Each row is a point on a landscape with many peaks, with its height.
From any point a climber steps to the highest of the 2 points nearest to it. It stops when none of these is higher. Distance is the straight distance between rows; heights are no part of it.
Z823: [171 107 134 147 168 137 175  97 118 108 105 110 148 183 120 134 124 118
 140  84 175 183 131 109 114 109 122 106 173 120 135 115 152 127 171 115
 139 143 112 157  78 115 147  61 119 149]  h=285
Z675: [170 140 153 144 140 130  84 131 107 138 143 171 115 176  92 137 146 137
 149  48 157 135 174 142 113 111  73 147 101  94  95 124  99 148 157 140
 132 153 102 141 144 202 154  89 147 129]  h=108
Z586: [138 106 152 176 122 107 160 149  98 123 136 123 165 132 165 120 142  75
 139 175 158 136  95 126 144  92 122  82 139 155 143 133 149  79 177 123
 110 118 122 112  70 118 124 208 105 156]  h=41
Z85: [120  63 146 102 155 127 153 113 107 113 154  75 155 158 148 107 124 152
 173 144 150 154  85 124 146 144 127 126 110 150  77 140 163 153 120 121
 130 155 124 136 125 140 123 101  96 100]  h=323
Z56: [144 103 122 119  97 150 113 126 165 130 118 214  92 144  73 169 107 178
 108  77 103 140 154 151 124 112 142 160 125 179 111 148 127 104  96  98
 105 151 117  96 133  94 140 136 152  86]  h=198
Z700: [148 186 180 156 112 179 147 161  98 133 132 129 128 145 130 116 147 126
 149 169 144 175 132 143 113 169 115 159 127 134 138  66 135 129 113 150
 136 186 124 141 113 172 130  94  89 136]  h=373
Z225: [118 159 103 165 127 110 184 113 114 121  99 101 137 146 153 143 136 107
 119  94 144 149 119 153 162 118 139 102 156 120 155 147 142 116 148 116
 124 106 144 163 108  99  87  59 130 131]  h=330
Z523: [183 132 132 130 136 135 133 127 105 151 148 136 131 192 126 136 157 131
 137  65 172 150 166 140 124 104  57 113 123  61 110 144 113 159 160 129
 131  94 131 155 147 173 129  80 147 130]  h=101
Z631: [ 90 181 107 111  88 127 170 141 147  96 139  87 133  77 127 120 110  79
 128 200 114 103 114 140 170 156 169 135 137 111 193 126 142  87  99 118
 106 134 152 105 174 132 101 176 129  98]  h=476
Z294: [136 122 128 173 143  96  63  77 106 178 119 176  57 149 154 121 133 126
  86 144 111 158  94  80 124 138 142 142 164 183 137 138 102 130 144 132
 129 104 132 105 106  74 145 128 169 161]  h=23
Z217: [176 101 136 124 166 115  41  73 116 176 137 161  96 171 108 115 116 144
 130  83 131 151  99  84 108 149 113 148 134 161 105 124 134 123 168 102
 132 144 138 109 116 164 165  87 133 144]  h=12
Z936: [ 85 175 132 165 145 116 117 138 172 135 110 138  94 116 128 144  81 105
  86 138 161 102  73  97 131  91 174 134 133 150 114 102 117  81 168 152
 113 137 128  99 122 103 110 161 154 108]  h=245
Z927: [176  75 114 109 160 111 115 117 116 110 202  88 154 179 109 141 114 153
 159  92 145 139 191 121  94 132  96 128 121  99  90 155 101 175 136 121
 161 133  88 158 107 153 196 105  97 148]  h=305
Z707: [153 156 142  67  99 160 157 175 142 127 104 132 154  75 130 130 116 162
 163 167 128  94 110 193 131 123 151 119 108  94  88  59  90 144  90 148
 158 187 138 146 102 130 146 142 124 111]  h=465
Z81: [ 63 112 143 135 131 110 126 134 141 100 143 113  91 149 142 113 139 136
 149 148 126 151 110 109 146 164 124 167 119 170 111 201 130 136 104 127
  82  95 137 115 165 121  88 103 125  93]  h=467
Z140: [132 124 141 134 146 121  98 138 142 122 152 158  96 173 108 133 112 127
 166  77 147 164 142 125 135 139  98 178 105 190 104 206 119 114 153  92
  63  86 132 122 120 135 130  81 167 126]  h=424
Z762: [ 85  93  96 125 159  61  65  98 165 144 119 122  88 115 147 107 129 149
 101 106 109 101  70  66  87 134 126 123 171 147  97 177 128 157 185 157
 142 107 145  92 126  78 125 111 155 133]  h=222
Z314: [ 80 117  93 115  80 129 150  90 122 146 119 140  86 135 150 107 144 175
 120 133 102 141 135 116 146 161 150 181 144 158 129 161 136 192  81 140
 109 143 123 132 140  71 149 104 109 100]  h=357
Z273: [ 95 133 101 136  65 135 189 159 123  91 127  56 145  98 168 118 134 105
 129 209  68 129 146 137 160 161 163 130 138 104 174 128 141 125  78 112
 153 146 127 118 157 109 104 156 134  97]  h=520
Z473: [156 176 153 165 147 162 174 135 108  98  90  82 155 126 104 151  92 147
 121  89 131 137 169 142  93 132 136 133 156 121 126  85 138 112  96 152
 179 194 112 146 125 115  69  75 167  91]  h=309
Z224: [109 202 161 122  96 122 159 149 136 107 153 114 150  79 116 123  86  90
 142 179 186 103  86 137 168 123 179 131 159 115 124  74 158 107 119 140
  87 107 138 120 175 113 117 146 185 103]  h=423
Z751: [163 213 167 129  93 183 154 155 124 136 143 176 113 129  89 131 138 148
 152 118 143 141 163 174 110 163  81 162 110 126 144  92 121 126 107 146
 124 183 126 126 119 171 128  86 110 113]  h=387
Z164: [ 68 133 135 147 161 109 111 152 150 116 141 101 106 137 151 112 141  96
 134 164 141 157  92  80 146 152 118 138 133 155 118 166 148 133 135 149
  98  75 149 119 170 148  80 117 146 111]  h=494
Z773: [106 102 141 168 126 111 131 153  97 155 138 143 157 106 150 128 125  60
 156 180 146 119 126 137 156  79  81  55 142 146 147 158 147 123 217 119
 118  82 158 138  78 129 124 188 102 190]  h=47
Z663: [111 185 123 100 144 127 109 180 155 111 134 142 153  77 112 139 103 107
  90  87 136  89 135 116 102 117 150 112 100  85 128  87 107 135 135 156
 119  90 144 129 203 146 120 138 193 112]  h=497
Z388: [ 97 190 125 119 104 126 129 175 152  96 133 155 125  65  91 127 110  98
 109 114 136 107 154 166 141 117 160 108 112  79 150 100  95 143 123 153
 127  78 150 164 172 145 130 155 151 140]  h=459
Z547: [173 119 112 111 144 137 103 101  97 167 119 143 142 166 117 139 167 144
  85  89 126 129 149 124 105 116  97 110 134  76 127 118 111 138 128 125
 149  86 135 142 150 165 138  92 127 150]  h=93
Z433: [150  70  92  80 147 140 130  81 119 130 156  82 125 174 136 106 136 176
 147 117 111 139 132  99 115 161 120 147 119 147 121 173 169 141 115 114
 134 137 124 135 131 129 139  83  84 113]  h=298
Z779: [128 141 134 130 115 137  97 155 136 153 129 143 157  97 136 153 123  73
 134 163 151  86 117 159 131 126 104  93  94  94 122  94 121 120 152  95
 113  81 140 131 161 177 125 159 126 137]  h=396
Z338: [132  87 102 129 113 110 149 125 108 126 146 106 164 136 173 117 161 114
 138 155 106 100 126 165 153 120 115  96 107 107 132 167 126 116 147 107
 129 103 137 137  89 116 153 166  64 157]  h=317
Z559: [ 53 122 127 134 138 122  97 129 150 154 125 108 103 100 152  77 142  65
 145 189 149 142  91  87 197 145 116 160 123 147 133 138 125 150 139 140
  97  79 162 132 171 164  93 140 123 140]  h=468
Z372: [108 127 162 125 129 180 160 130 125 145 101 126 122  48 142  89 137 110
 126 181 139 105  83  96 149  90 167 126 136  76 164  61  98 141 137 170
 159 137 141 130  67 128 143 156  95 152]  h=510
Z286: [167 136 150 141 170 107 177 136 131 110 105 114 186 149 147 143 138 118
 164  78 156 138 115 154 124 119 144  76 133  78 111  88 125 102 168 132
 137 194 127 130  95 130 134 127 128 146]  h=248
Z221: [ 97  92 102 112 145  93 114  99 143 136 124 110 110 105 171 101 141 137
 107 114 122  96  89  90 121 111 126 104 143 119 119 171 140 172 172 162
 130  71 137 128 114  81 128 126 130 159]  h=207
Z569: [ 79  87 127 144 140 126  99 101 119 170 114 107  70  92 168  65 151  60
 122 201 129 142 102  74 186 112 111 144 131 139 165 137 125 149 158 159
 125  85 140 120 132 136 121 167 101 160]  h=445
Z879: [151 148 188 147 164 126 141 164 104 112 108 122 179 137 126 145 137 145
 147 113 151 137 130 130  89 106 139  82 129  98 114  46 130 122 132 154
 164 171 114 150  98 153 130 116 123 131]  h=261
Z29: [137 135 162 158 169 139 159 145 101  97  94  72 153 135  98 149 104 159
 165 114 133 169 140 121  97 111 158 110 150 121 116  79 144 136 104 152
 184 206  99 159 107 150 122 102 137 128]  h=282
Z347: [ 85 123 108 152 177  67  89 112 173 146 103 138  88 119 131 139 119 134
  81 114 137 107  62  93 108 107 164 127 155 140  91 154 125 106 168 152
 142 137 132  88 122  83 118 127 153 126]  h=234
Z464: [154 133 126 134 117 149 176 144 102  88 147  78 168 139 121 130 106 128
 166 167 107 157 169 161 101 175 131 146  96 129 142 119 152 141  88 118
 146 218  95 146 125 163 155 130 116 111]  h=212
Z543: [159 171 128 129 130 160 167 151 115 113 115  58 131 135  95 146  86 139
 197 167 113 172 148 159  79 155 147 133 120 161 147  91 163 115  93 136
 167 252 112 117 130 164 145 133 123 119]  h=199
Z151: [120 115 110  68 183  95 135 123 158 112 124  95 168 147 126 149 112 133
 144  80 148  86  87 136 132 126 149 108 110 118  66 128 150  93 122 106
 111 161 137 126 165 120  83 135 164  87]  h=420
Z854: [ 72 135 124 153 129 137  79  96 128 138 114  95  54  74 120  53  84  79
 113 163 114 125 120  91 185 104 134 155 117 138 169 158 123 171 159 133
 124  78 130 149 119 121 125 204 124 155]  h=413
Z873: [ 82 102 141 134 122 117 119 117 151 118 144 158  90 155 102 130 106 154
 147 116 133 170 137 134 136 138 122 188 120 186 101 215 125 109 108 102
  62 110 114 110 136 111 105 100 139  66]  h=444
Z575: [150  96 148 173 149 138 156 124 123 117 131 108 129 167 147 116 136  91
 142 156 156 152  99 100 131 121 138 113 145 155 151 132 167  74 186 106
 114 133 121 102  86 140 128 158  76 150]  h=37
Z423: [178 107 167 115 129 164 129 130 126 110 167 102 165 133  78 171 108 110
 167 152 143 105 144 171  79 157  94 129  89  98 119  93 163 112 101  95
 107 159 103 139 160 168 140 160 126  84]  h=366
Z719: [164 117 116 119 142 174 102 111  97 159 150 148 146 135 108 142 152 137
  91 108 112 132 168 115  89 146  89 138 111  99 136 125 135 140  94 118
 146 121 138 135 151 192 140  91 104 108]  h=86
Z73: [107 150 106 118  85 112 134 120 114 120 133 140 115 149 152 120 169 170
 124 119  82 143 165 138 136 179 133 175 106 149 135 148 121 150  81 131
 121 173 120 113 129 110 154 113  98 129]  h=379
Z138: [158 118 106 103 148  95 116 121 137 126 124 126 176 113 153 150 158 112
 113 113 120  60  92 153 112 126 144 107 111  85 127 100 120  63 157 122
 132 178 140  91  96 135 139 186 115 155]  h=367
Z297: [148  59 117 146 144 117 160 131  99 142 125 116 204 121 170 131 173 123
 137 145 100 128 136 120 122 116 119  75 122  85 150 123 132 118 150 109
 169 118 120 125  49 101 176 159  62 153]  h=294
Z120: [142 128 132 147 179  88 131 109 102 104 130  75 141 173 145 136 137 164
 131 123 121 186 135  76  60 144 129 100 184 131 144 164 143 153 134 147
 156  98 105 136  80  97 150  80 142 159]  h=273
Z452: [130 102 105 142 133 103  96 153 135 129 145 120 134  52 181 111 104  82
  97 173 116  87 130  86 108  85  88  52 120 154 124 164 121 149 188 132
 133  87 146 106 112 128 143 195 156 191]  h=145
Z67: [116 101  87 105 108 106  87 126 158 125 136 188 108  96 113 141 109 100
 120  84  84 104 154 138 162 122 114 144  86 135 131 170  92 122 136  81
 100  53 164 110 164 161 125 146 148 136]  h=66
Z593: [126 127 126 183 125 113 105 113 108 153 129 135  61 164 154 121 146 102
  97 158 122 167 122 109 147 129 114 156 157 194 156 174 108  93 138 130
  92  98 121  97 103  90 126 146 112 163]  h=28
Z651: [122  85  86  84 171 135 140 110 159 123 104 106 152 129 130 128 122 145
 113 119 146  97  84 112 154 122 160 127 134 130  94 128 163 101 107 115
 125 148 152 127 154 117  80 111 131  93]  h=397
Z975: [127 126 135 148 179 150 110 114 138 119  97 105 106 165  83 154  99 161
  94 116 129 146 111  90  83 114 157 126 160 155  94 121 155  83 112 136
 156 171 119 106 140 111  73 117 133  96]  h=266
Z914: [ 91 125 132 146 123  68  78 181 116 118 159 147 135 121 175 117 149 112
 124 147  89 130 146 126  93 175  89 117  89 152 110 169 102 165 134 138
 108 109 131 113 147 138 146 167 143 184]  h=124
Z192: [166 115 133 159 133 131 142 110 136  68 126 121 111 182  60 190  85 140
 148  76 166 167 175 116  78  77 136 150 172 164 133 133 146 131 128 115
 150 150  70 151 115 109 144  94 145 141]  h=235
Z645: [146  79 134 153 128 139 139  97 113 143 123 106  77 174 153 101 145  99
 117 179 138 163 102  85 165 112 133 133 173 187 154 163 151  76 149 116
 115 101 123  86  97 112 122 158  88 132]  h=33
Z611: [160 133  98  78 108 192 179 159 149 138 113 144 140  84 142 132 128 168
 143 165 103 137 114 195 137 132 140 120 132 143 122  62 143 137  72 143
 184 196 118 118  80  96 132 153 125 104]  h=515
Z776: [122 142 115 102 143  73 117 127 159  86 126 118 152 146 113 157 116 157
 122  67 101 111 134 132  93 146 148 131 113 129  85 167 128  98 101 118
 118 160 126 121 156 115 101 131 157  85]  h=446
Z3: [129  95 144 146 152 104 135  89  78 118 120  78 112 187 158 106 158 166
 140 158 110 187 124  68  98 155 139 127 163 143 138 139 159 155 121 154
 159 140 116 132  97 106 148  94 116 145]  h=311
Z925: [136 137 129  99 132 205 153 142 130 178  93 135 137  63 135 122 146 127
 106 168 138 103 106 128 139 114 131 115 132  72 162  58 116 143 122 144
 171 125 145 147  86 147 141 104  82 139]  h=466
Z486: [ 94 174  99 146 121 134 152  97 122 151 103 153  99 139 123 134 144  97
 103 111 142 137 111 135 181  90 135 114 158 133 183 141 132 107 160 127
 115  84 154 153 117 121  94  89 125 166]  h=360
Z774: [137  85 150 157 128 131 141 163  96 152 126 117 201 100 158 162 147 110
 139 198 100 116 126 137 114 105 124  65 106  75 143  85 118 109 136  98
 137 121 117 123  75 121 174 189  65 131]  h=275
Z653: [152 122 147 158 152 102 110 107 148  94 150 138  83 175  38 183  79 154
 157  49 155 159 149 119  71  79 126 163 139 163 110 166 130 135 129 116
 126 160  75 143 140 142 143  99 166 118]  h=218
Z14: [183 103 117 113 123 136 102  77 124 168 127 192 105 174  89 173 135 189
  95  68 133 136 158 115 114 106 130 134 162 132 119 147  99 124  96 110
 129  91 135 132 120  74 145  99 205  97]  h=201
Z383: [142 112 103  95 137 145  75 103 137 152 142 168 130 114 107 142 137 146
 112  84  94 113 172 116 104 164  66 161  82 112 126 156 123 128 105 112
 138 123 140 107 170 211 141  93 115  94]  h=80
Z821: [127 106 107 157 104 103 108 155  97 124 166 148 144 116 145 134 116  67
 139 175 104  96 145 161 132  96  90  90 111 170 140 184 131  94 168  87
 117  49 133 130 105 142 125 213 103 177]  h=54
Z295: [121 105  75  78  88 130 146  48 118 181 117 127 103 144 160 114 154 178
 119 128 110 111 131 115 148 155 148 156 131 144 163 162 154 191 107 122
 115 119 156 132 144  89 150  87 116 120]  h=334
Z901: [142 102 118 129 162  71 107  92 143 122 129 112 117 171 127 135 133 185
 124  93 125 142 105 117  65 139 127 114 189 129 112 189 134 130 153 124
 146 115 122 123  81  50 131  80 136 143]  h=238
Z896: [ 55 187 111 132  90  85 117 137 154 118 119 163 112  94 125 121 139  98
 123 117  98 130 148 154 174 148 135 169 105 137 163 175  88 119 112 137
  59 113 158 125 157 128 104 146 128 161]  h=439
Z971: [ 97 157 134 133 106  91 139 142 124  96 116 121 132 143 161 131 160 145
 134 143 104 145 114 150 148 158 157 149 114 147 118 134 112 142  96 135
 106 173 120 137 127 103 125 140 119 144]  h=398
Z684: [190 100 115 110 171 100 147 140 140  82 161  84 182 167 120 143 115 147
 167  73 134 131 176 141  71 120  83 110 121  79  84 156 119 135 141 107
 152 145  99 163 133 153 152 125 135 129]  h=331
Z628: [ 81 211 134 138 113  98 124 147 144  97 115 149 121 115 131 136 135 104
 118 134 127 124 114 139 148 157 154 154 112 143 141 128  91 111 108 151
  72 131 148 114 158 138 110 136 151 126]  h=421
Z832: [163 164 117  98  90 181 133 159 137 151 122 191 115 121 113 146 143 170
 115 111 100 123 167 170  95 143  99 142 107 132 115  94  94 131  87 145
 153 163 137 115 126 162 138 111 106 102]  h=405
Z519: [157 150 144 135 128 100  72 153 113 113 154 182 130 157 124 144 153 148
 117  69 101 146 165 147 104 155  89 136  96 114  95 144  81 141 129 135
 125 130 127 131 147 180 154 108 153 143]  h=113
Z666: [152 104 112 134 105 187 195 106 104 118 139  82 129 152 138 118 118 141
 132 158 130 203 169 143 163 169 116 154 149 166 153 166 164 149  69 109
 136 129 108 158 118  91 108  76 126  93]  h=251
Z785: [135 104 154 115 129 128 103 108 100 134 149 142 118 158 121 133 140 180
 130  88 133 144 134 119 133 106 118 130 120 145  73 145 115 186  78 138
 150 134 105 161 150 133 142  95 145  93]  h=249
Z881: [152 121 100 104 130 165 155 140 132 154 100 107 123 113 129 121 132 199
 153 154  81 150 129 158 100 150 147 112 129 157 130  70 170 103  94 147
 206 230 106 105  77 107 138 155  92 128]  h=461
Z339: [106 136 163 148 159 123 138 124  78 128 158  85 113 191 131  96 145 140
 141 159 145 204 138  85 119 162 124 151 134 151 126 130 139 167 102 158
 127 146 101 153 121 138 153  94 108 146]  h=341
Z63: [109 148 133 131 128 103  89 138 134 151 133 170 113 174 135 125 149 120
 158  77 157 157 113 133 173 139  93 157 100 156  93 160 104 134 158 112
  73 113 140 130 140 155 127  86 156 133]  h=407
Z909: [ 97 158 171 153 115 165 128 153 129 144 124 118 118  52 122  72 115  77
 131 215 145 125 101 128 180 106 145 141 150  77 171  89 124 143 139 151
 131  97 151 166 114 146 135 163  93 169]  h=472
Z721: [ 94 139 149 171 156 121 132 139 158 116 112 126 105 161 108 144  98 117
 102 138 180 117  81 102 119 109 162 126 149 158  94 100 158  63 138 120
 121 142 123 100 150 102  76 140 163  81]  h=253
Z787: [ 81 113 109 150 108  93  83 148 116 117 135 107 113  85 190 105 135  87
  97 174  94 107 124  97 124 131 120 127 119 152 140 165 123 164 160 149
 121  89 118 109 136 128 129 207 131 179]  h=133
Z680: [ 85 123 104 114 144 105 121 142 152 133 140 104 135  62 136 103  83  67
 117 166 131  75 121 122 145  85  99  38 111 103 144 167 143 159 210 137
 129  76 170 161 135 148 148 190 147 190]  h=160
Z730: [108 139 144 116 110 119 158 157 117 111 103 117 161  98 177 121 151 142
 143 160 111 118 114 153 142 129 157 115 124 100 121  79  91 154 103 149
 157 171 122 147 101 120 145 145 118 138]  h=426
Z265: [ 96 175 161 133 131 151  92 142 155 123 107 159  93  89 117 102 106 127
  96 125 152 131 102 103 140 116 163 149 132 134 109  97  79 178 115 171
 119  99 131 149 152 127 124 108 156 120]  h=368
Z993: [ 89 162 111 115 134  89 129 150 178  96 139 130 149 112 122 160 114 120
  89  73 121  97 136 121 105 124 135 107 115 106 114 174 114 125 128 123
 112  90 146 126 183 115  95 116 181 109]  h=481
Z838: [133 130 138 150  89 131 138 135  99 145 107 101 119 114 169 119 174  97
 105 196  88 118 118 112 140 108 139 147 136 125 177  93 113  80 132 150
 160 177 127  58  78 136 141 207  78 148]  h=400
Z788: [105  92 107  81  95 129 124  83 171 167 121 199  97 124  98 121 115 169
 131  79  99 131 154 120 163 123 111 187 110 157  91 194 118 176  89 108
  82 128 132  97 154 122 158  82 154  61]  h=221
Z154: [ 97 133 164 118 146 140  83 121 157 146  84 150  86  83 140  66 105 125
 105 112 161 127  81 112 170 107 163 144  93 118 109 113  75 192 155 171
 117 129 116 146 110 107 160 133 146 142]  h=348
Z969: [141  99 110 137 116 141 141 125 115 140 109 111 122 127 160 115 165 162
 117 171  71 120 121 115 114 143 145 124 142 132 160  89 152  93 106 147
 188 207 108  76  72 123 164 177  66 131]  h=422
Z59: [136 141 105 145 102 156 113 114 117 158  97 151  82 114 152 106 149 103
  94 158 106 111 120 126 158 115 128 160 130 158 177 116 109  94 130 143
 134 151 130  74 102 146 136 171  68 158]  h=383
Z801: [115 140 130 150 164 147 136 120 124 102  94 106 130 125  85 163  97 168
 105  89 114 137 158 118  72 132 144 143 151 134 111 141 137 110  55 158
 176 204 109 127 153 112  71  85 159  67]  h=287
Z900: [183 115 102 134 157 106 110  72 134 161 131 145 113 195  94 152 132 175
 112  70 130 142 124 109  87 129 124 129 179 124 127 176 122  97 141 101
 141  95 129 126  99  66 140  83 171 135]  h=219
Z968: [166 111 116 121 145  85  61  53 113 204 118 172  96 148 136 127 142 146
 102 110 104 131  95  70 124 142 134 137 140 154 150 144 112 132 151 123
 127  97 159 110 131 130 140  95 157 156]  h=17
Z890: [121 152 119 141 116 163 163 105 129 146 103 148 128 120  91 119 124  97
 103 108 171 114 122 124 167  72 137  99 172  98 157  80 164 123 165 128
 146  69 162 145 140 116  70  72 129 136]  h=388
Z906: [158 133 110 140  99 155 193 141 106 103 123  86 180 134 144 125 128 116
 141 141 112 161 180 174 156 166 127 131 110 141 155 139 143 128  88 103
 145 137 110 160 111 115 123  95 115 119]  h=229
Z782: [ 35 150  99 131  82  80 134 149 134 116 127 112  91 111 146 110 151  96
 127 147  87 127 147 141 166 139 132 175 116 146 171 181 108 152 114 144
  86 102 137 144 156  96 120 180 100 184]  h=460
Z96: [ 84 114  76 113 144 100 116 122 155 111 136  82 108  81 146  99 100 133
  96 112 108  79 138 105 133  87 117  67 129  99 140 203 135 180 195 149
 144  58 145 151 117 100 143 159 139 185]  h=183
Z346: [117 112 124 104 131 100  77 118 145 145 100 171  91 119 152 109 141 163
 113  81 138 115  91 130 156 103 154 124 130 118  79 119  80 194 135 152
 133 135 113 136 120 104 177 139 144 147]  h=326
Z494: [131 121 148 145 135 152 163 130 125 154 108 134 153 121 128 114 141  86
 116 128 175 124  84 107 148 102 134 100 159 111 144  64 169  91 170 134
 130 122 151 118 125 130  86 105 106 127]  h=411
Z655: [159  71 135 107 157 126 110  96  92 130 184 117 127 164 108 126 144 198
 142  81 116 126 170 120 107 130  94 121 119 114  71 142 115 191  85 136
 170 140  91 163 126 146 169 103 121 107]  h=274
Z18: [ 90 161 139 129 122 122  84 163 125 128 131 159 139  72 124 133 133  84
 108 146 106 128 147 164 121 126 117 117  90  91 140 111 101 161 131 140
 127  71 142 166 175 174 131 149 137 172]  h=427
Z529: [159 122 147 179 160 128 140 100 108  95 117 114 111 201 118 162 111 135
 127 110 173 196 136  96  81 115 138 116 187 155 137 131 147 134 151 133
 139 108  92 153  87  96 154  93 137 154]  h=262
Z125: [139 138 129 143 165 115 175 109 108 115  95  81 150 148 154 129 145 116
 122  89 154 168 111 114 127 145 126 122 149 104 145 131 149 128 142 133
 142 153 132 153 103 135 108  46 125 129]  h=304
Z649: [149 166 120 104 118 109 151 131 136 141 123 138 158 108 139 153 129  89
 125 114 173  57  96 154 139 108 149  83 129 112 139  47 117  49 179 122
 100 155 124  90 121 118 117 187 140 138]  h=380
Z997: [147  87  92  96 126 139 112  71 102 178 148 126 110 158 144 105 156 154
 124 132 111 124 130 112 143 165 110 148 115 135 147 159 148 139 126 116
 122  94 153 123 131 134 149  96  82 136]  h=310
Z613: [ 79 124  82 142  55 119 180 146 119  86 125  78 117 111 172 120 159 122
 118 174  52 113 170 131 150 133 160 152 140 129 184 148 132 140  94 116
 149 121 112 128 133  84 124 172 111 134]  h=586
Z167: [ 99 170 152 136 130 132 114 134 141 150 116 175 116 134 122 126 134 130
 121  90 172 145 114 117 160  99 123 155 123 126 100 126 104 160 121 144
 100 118 129 153 151 139 100  71 179 117]  h=389
Z144: [156  88 103 109 127  85 112 145 128 121 153 108 160 157 165 121 156 139
 142 105 109  96 122 153 115 150 105 104 103 115 106 168 119 125 165 104
 118 107 120 114 111 120 152 140 100 158]  h=337
Z772: [118 199 124 115  92 128 191 150 128 112 138  76 143  50 116 103  65  93
 151 214 139  96 103 123 166 138 184 113 164  87 172  73 145  79 112 127
 119 129 132 116 149  98 129 159 163 105]  h=447
Z966: [146 166 128  75 108 153 123 163 171 126 108 169 125  93 111 132 117 148
 117 101 125  85 123 146 126 122 150 126 105 105 102  80  66 135  84 150
 143 151 135 131 138 150 140 152 139 110]  h=431
Z371: [155  99 157 112 111 164 132 139 110 123 152 118 185 133 122 150 126  91
 157 171 148  96 117 168 121 146 110  94 102 109 123 113 150  96 129  73
  95 110 126 129 152 159 139 176 106 105]  h=381
Z830: [154  96 103 104 136  61 110 125 136 120 134 110 177 146 160 130 167 161
 127  98  82  72 112 164  91 148 135 110 118  83 100 114 118 110 153 109
 148 174 132 112 118 112 160 170  95 156]  h=354
Z705: [ 76 126  82 152  75  86 138 123 118  96 128 114  99 117 166 128 163 145
 118 137  70 112 160 137 125 138 141 157 145 138 156 194 115 150 125 134
 112  85 122 136 109  68 138 155  98 169]  h=504
Z797: [134  82 162 115 137 168 161 126 129 118 131  85 154 122 130 107 116 148
 147 163 153 162  94 126 153 112 133 124 144 145  83 100 171 160  78 126
 162 158 114 158 140 110  96 107 133  83]  h=349
Z986: [169 166 134  96 113 140 132 156 131 148 110 154 175 124  98 153 121  90
 140 124 166  26 135 175 114 119 131  82 119  81 138  19 126  71 178  99
 102 119 130  85 149 125 103 163 144 123]  h=391
Z102: [127 153 147 160 136  87  81 161 104 109 156 158 135 152 142 121 145 141
 136 128 113 173 153 129 104 172 100 138  93 153 106 139 115 162 130 139
 115 127 111 139 142 160 156 132 138 171]  h=118
Z160: [116 159 175 161 142 150 130 149 106 119 136 107 116 176 115 112 148 110
 147 171 148 194 127 102 133 164 106 163 129 139 153 116 146 140 131 147
  99 155 108 139 144 185 127 101 103 141]  h=359
Z448: [127 211 159 139 110 153 162 172 142 110 113 132 134 102 106 129 120 117
 116 140 158  97 113 123 119 115 162 140 145 109 142  53 132 119 131 161
 132 115 158 131 138 144  67  91 139 109]  h=343
Z889: [147  63 132  97 169 176 148 122 140 129 118 102 185 120 106 132 113 158
 124 134 156 130 111 125 131  87 143 103 145 131  73  96 170 123  95 113
 153 162 129 148 152 113  76 123 137  93]  h=374
Z557: [108  87 136 101 119 114 112 106 139 140 140 176  94 139 107 132 120 175
 143  72 126 126 131 124 137  94 119 157 116 134  70 189  90 183  94 132
 107 111 105 138 151 100 138  82 172  67]  h=231
Z546: [162 114 140 120 140 175 145 114 110 172 102 160 144 113 149 131 163 131
 113 136 140 131 106 137 131 125 128 111 139  98 146  66 121 103 135 137
 150 145 143 129  80 141 138 108  84 138]  h=435
Z548: [121 102  94 130 111  95  80 140 135 113 167 174 111 112 142 135 116  94
 139 125  81 113 155 160 137 128  86 117  93 161 139 188 113 110 160  82
 113  43 155 124 139 146 129 167 125 169]  h=61
Z319: [168 127 162  93 109 174 132 149 138 133 118 162 167 127  82 138 101 113
 161 146 181  47 126 164 120 128 146 111 123 127 130  16 171  58 138 101
  92 129 110  90 154 122  83 163 153 109]  h=399
Z499: [182 132 162 161 122 123 119 161 107 160 127 147 193 131 149 181 140  82
 150 169 130 101 139 186  96 123 103  51 100  77 133  77 110 106 167  79
  90 121 117 127 103 131 179 188  90 144]  h=260
Z46: [103  79  97  68  90 132 105 123 173 121 144 155 115  77 111 120 112 123
 151 102  90 113 163 158 164 129 104 148  70 113 137 169 112 144 117 103
 104  62 161 141 188 169 130 143 120 106]  h=70
Z812: [151 129 168 150 125 124  85 126 134 111 134 186  83 158  48 153  96 172
 132  47 114 160 169 130  93 117 133 164 119 166 111 145 122 102 107 116
 128 178  98 108 145 145 139 108 143 100]  h=208
Z507: [137 174 149  94  77 162 150 147 144 107 140 146 145  89  87 132  93 109
 145 162 178  62 106 141 146 138 169 134 154 137 136  38 168  58 113 119
  92 127 124  82 180 100  90 167 168  91]  h=409
Z478: [121 105  88  75  98 164 116 123 173 140 134 174 141  93 100 147 136 147
 111  80  98 113 170 153 140 144  85 151  80 110 145 155 133 123  78 114
 117 121 156 110 177 193 109 122 120  67]  h=75
Z827: [171  82 147 101 149 145 134 129 134  97 184  96 167 157  97 155 110 126
 168 121 138 114 171 155  90 145  83 139  81 107  94 149 135 137 108  89
 114 140 105 147 155 185 153 133 125  87]  h=353
Z978: [120 181 147 130 117 171 128 170 124 135 116 137 115  96 134 112 147 116
 123 187 128 120  99 124 140 156 126 147 127 126 145  71 114 115 112 163
 135 143 159 113 139 184  93 107 101 121]  h=358
Z253: [141 208 170 164 103 152 182 155 124  88 122 109 161 119 106 140  93 116
 133 124 144 132 155 154 113 151 155 151 158 138 130  76 154  96 105 140
 129 173 146 122 137 114  61  75 161  82]  h=328
Z860: [ 94 157 149 143 132 153 114 129 129 117 139 104 101  59  95  55  75  82
 117 178 145 111 114 130 192  97 150 107 117 100 166 128 139 152 169 125
 132  73 137 171 118 130 128 216 127 149]  h=436
Z79: [156  87 115 101 124 174 178  86 114 129 174 109 123 151 117 123 101 160
 148 103 140 173 165 122 137 144 103 150 125 165 130 189 157 148  83 105
 130 128 105 145 133  99 113  72 127  83]  h=272
Z450: [148 113 114 129  96 154 114 110 141 142  95 207  86 141 104 169 123 166
  83  91 136 135 142 136 124  91 148 142 153 142 134 136  96 120  76 113
 135  89 105 131 109  69 156 114 178 109]  h=186

Where does a climber stop that starts at each point below?
Z774 => Z613
Z154 => Z164
Z346 => Z164
Z827 => Z663
Z56 => Z372
Z986 => Z613
Z85 => Z663
Z225 => Z372
